A landscape with many valleys, sampled at points; each row gives a point and its height.
A ball rolls from a point to whichever of its 5 nearest points has the largest drop for the distance, and stops where none of them is lower. Distance is the straight distance between rows; heights are no part of it.
Q_102 height 218: [-28 -37 -21  -4  44   1 -38 -33   3 -19  -7   4  50  -1  66]
Q_452 height 201: [  42    1  -33   17   49   33  -22   47    4  -50  -25  -12  -31   20
 -101]
Q_653 height 418: [-34  32  28 -11  15   1 -24 -37  32  38 -88  25  59 -42  20]
Q_724 height 150: [ 50  -3 -52  -3  36  22   4  15 -49 -24  55 -27 -12  27  20]
Q_60 height 635: [ 36  27  -7 -14 -20  25 -14  21  -9  84  94 -25 -40  15  12]
Q_96 height 486: [ 20  22  21 -41 -74   8  29   5  -4  36  45  12 -69   2  10]
Q_198 height 312: [-32 -24 -16 -15  43 -16 -64 -40   3  11 -25  13  80 -39  59]
Q_256 height 709: [ 12  18  21  32 -90 -22   2   9 -43  48  23 -29 -75   8 -39]
Q_700 height 200: [ 68   1 -46  -4  29  13   3  61 -52  25  73 -32 -29  -3 -21]
Q_812 height 342: [-41  -1  59 -23   5 -42  24  -2  43  16 -86  46  36 -52   1]
Q_301 height 209: [ -5  25 -20 -39 -27  14   9 -26  -4  -8  47   9 -43  12  57]
Q_41 height 371: [ -4   1  11  44 -11  32  -3 -24  15 -22 -23 -43   3  43 -10]
Q_180 height 287: [ 36  -9 -17  37  45  31 -12  16  13 -30 -30 -22  34  50 -50]
Q_596 height 289: [-17 -19  -2  13  42  12 -35 -24  23  17 -50  -3  68  -1  40]
Q_975 height 296: [  1  10  10 -75 -42 -15  67  -7  16 -14  44  57 -48  -1   4]
Q_856 height 273: [-62  -4  14 -51  11 -42 -10 -16  28 -29   5  57 -10 -21  50]
Q_291 height 112: [ 54  -2 -44   4  45  25   1  56 -47 -37  12 -24 -43 -14 -71]
Q_824 height 53: [-34   0  -9 -24   0   6  -9 -34  14 -28  21   6  -7  13  69]
Q_780 height 496: [ 17  33   8 -38 -45  25  12  -2  -9  55  64   4 -56  12  25]
Q_912 height 430: [-35 -21  59   3 -41   6  20 -22  49 -22 -59  -1  -8  20 -15]
Q_281 height 46: [-10   2  37   1 -78   3  31 -15  -7 -23  -9 -15 -55  14 -11]
Q_195 height 676: [ 24   0  39   7 -81 -22 -17  30  -8  95  63  -1 -79   8 -28]
Q_214 height 357: [-45  15  17 -20  23 -29 -47 -30  13  22 -60  30  57 -71  41]
Q_567 height 181: [-43 -29  46 -22  -7 -54  67   8  45 -40 -18  55  15 -18   3]
Q_111 height 338: [ 17   5 -16  42 -15  28  12  -4 -25 -20  17 -51 -17  34 -10]
Q_34 height 485: [ 29  27  -3  25 -48   5  -9  28 -35  64  70 -35 -46   8  -5]
Q_656 height 270: [-57 -15  37 -29   7 -30   2 -13  35 -14 -40  30   5 -31  44]
Q_4 height 286: [-46 -16  37 -22 -20  -6  24 -12  34 -42 -23  23 -24  -2  30]
Q_393 height 447: [ 22  15 -31  84 -38  -2   6  11 -52  32  24 -45 -19   4 -79]
Q_685 height 351: [ 40  24 -25 -12  39  28 -33  -5  19  51 -80  25 105  19  -1]
Q_369 height 432: [ -6   9 -22 -14  37   0 -61 -44  -2  41 -60  17  99 -59  33]
Q_302 height 189: [  41    3  -52   28   26   26   -2   51  -35  -31   -2  -18  -39   -9
 -110]
Q_44 height 383: [-37 -12  72 -15 -17 -27  50   7  61   9 -93  39  34 -28 -31]
Q_344 height 127: [-11  11  -1  -6 -28  21   8 -16 -10 -22  22 -21 -29  22  43]
Q_615 height 178: [-33   1  15 -49  14 -66  54  -5  36 -45  37  94   6  -9  14]
Q_614 height 67: [ 25  21 -18  53 -40  16   8   6 -43  13  30 -55 -25  12 -32]
Q_610 height 354: [-26  -2  33  22   6  26 -18 -21  47   7 -59 -10  35  26   9]
Q_902 height 126: [ -36   -3   43  -18   35 -100   53   24   43  -23    4   75   48  -31
    9]
Q_529 height 128: [-49   1   3 -37  23 -56 -77 -31   5  16 -14  33  56 -82  54]
Q_729 height 208: [ 44  -4 -33  40  33  23  11  22 -36 -33  16 -42  -9  27 -50]
Q_731 height 202: [-37  -7  16   4  -8  14   0 -24  22 -27 -11 -15  -3  16  44]
Q_762 height 8: [ -1   8 -39 -29  11  16 -13 -31 -14 -23  57  10 -11  21  70]
Q_784 height 314: [ -4 -20  -2  25  39  23 -16 -20  18 -23 -24 -25  40  35  28]
Q_13 height 205: [ 50   3 -44  30  10  11  11  59 -59  15  54 -41 -23  -9 -48]
Q_51 height 281: [ 20 -50 -24  13  65  17 -22 -11 -13 -38 -12 -12  41  26  20]
Q_31 height 309: [ 28 -34 -10  10  72  22 -34   6  12  -9 -45  -7  63  30  -3]
Q_983 height 386: [ 35   9 -26  57 -30  -6   2  37 -55  52  56 -49 -29  -9 -52]
Q_843 height 282: [  47    6  -46   53    8   16   11   33  -41   -9   10  -31  -16    3
 -109]
Q_958 height 301: [-22 -16  33 -31 -52 -15  61   0  16 -40   0  26 -40   4   0]

Write out the way that a ball takes from each point below.
Q_975 -> Q_615 Q_902
Q_656 -> Q_567 Q_902
Q_60 -> Q_700 Q_291
Q_731 -> Q_824 Q_762

Call two points neighbours if one is among the 5 nearest of the other. Go from one point of each pair to the other, from neighbour to neighbour, staying as low as possible. Name the highest point that can't be avoided.
Q_281 / Q_291 -> Q_700
Q_281 / Q_762 -> Q_344
Q_902 / Q_291 -> Q_656
Q_281 / Q_614 -> Q_13
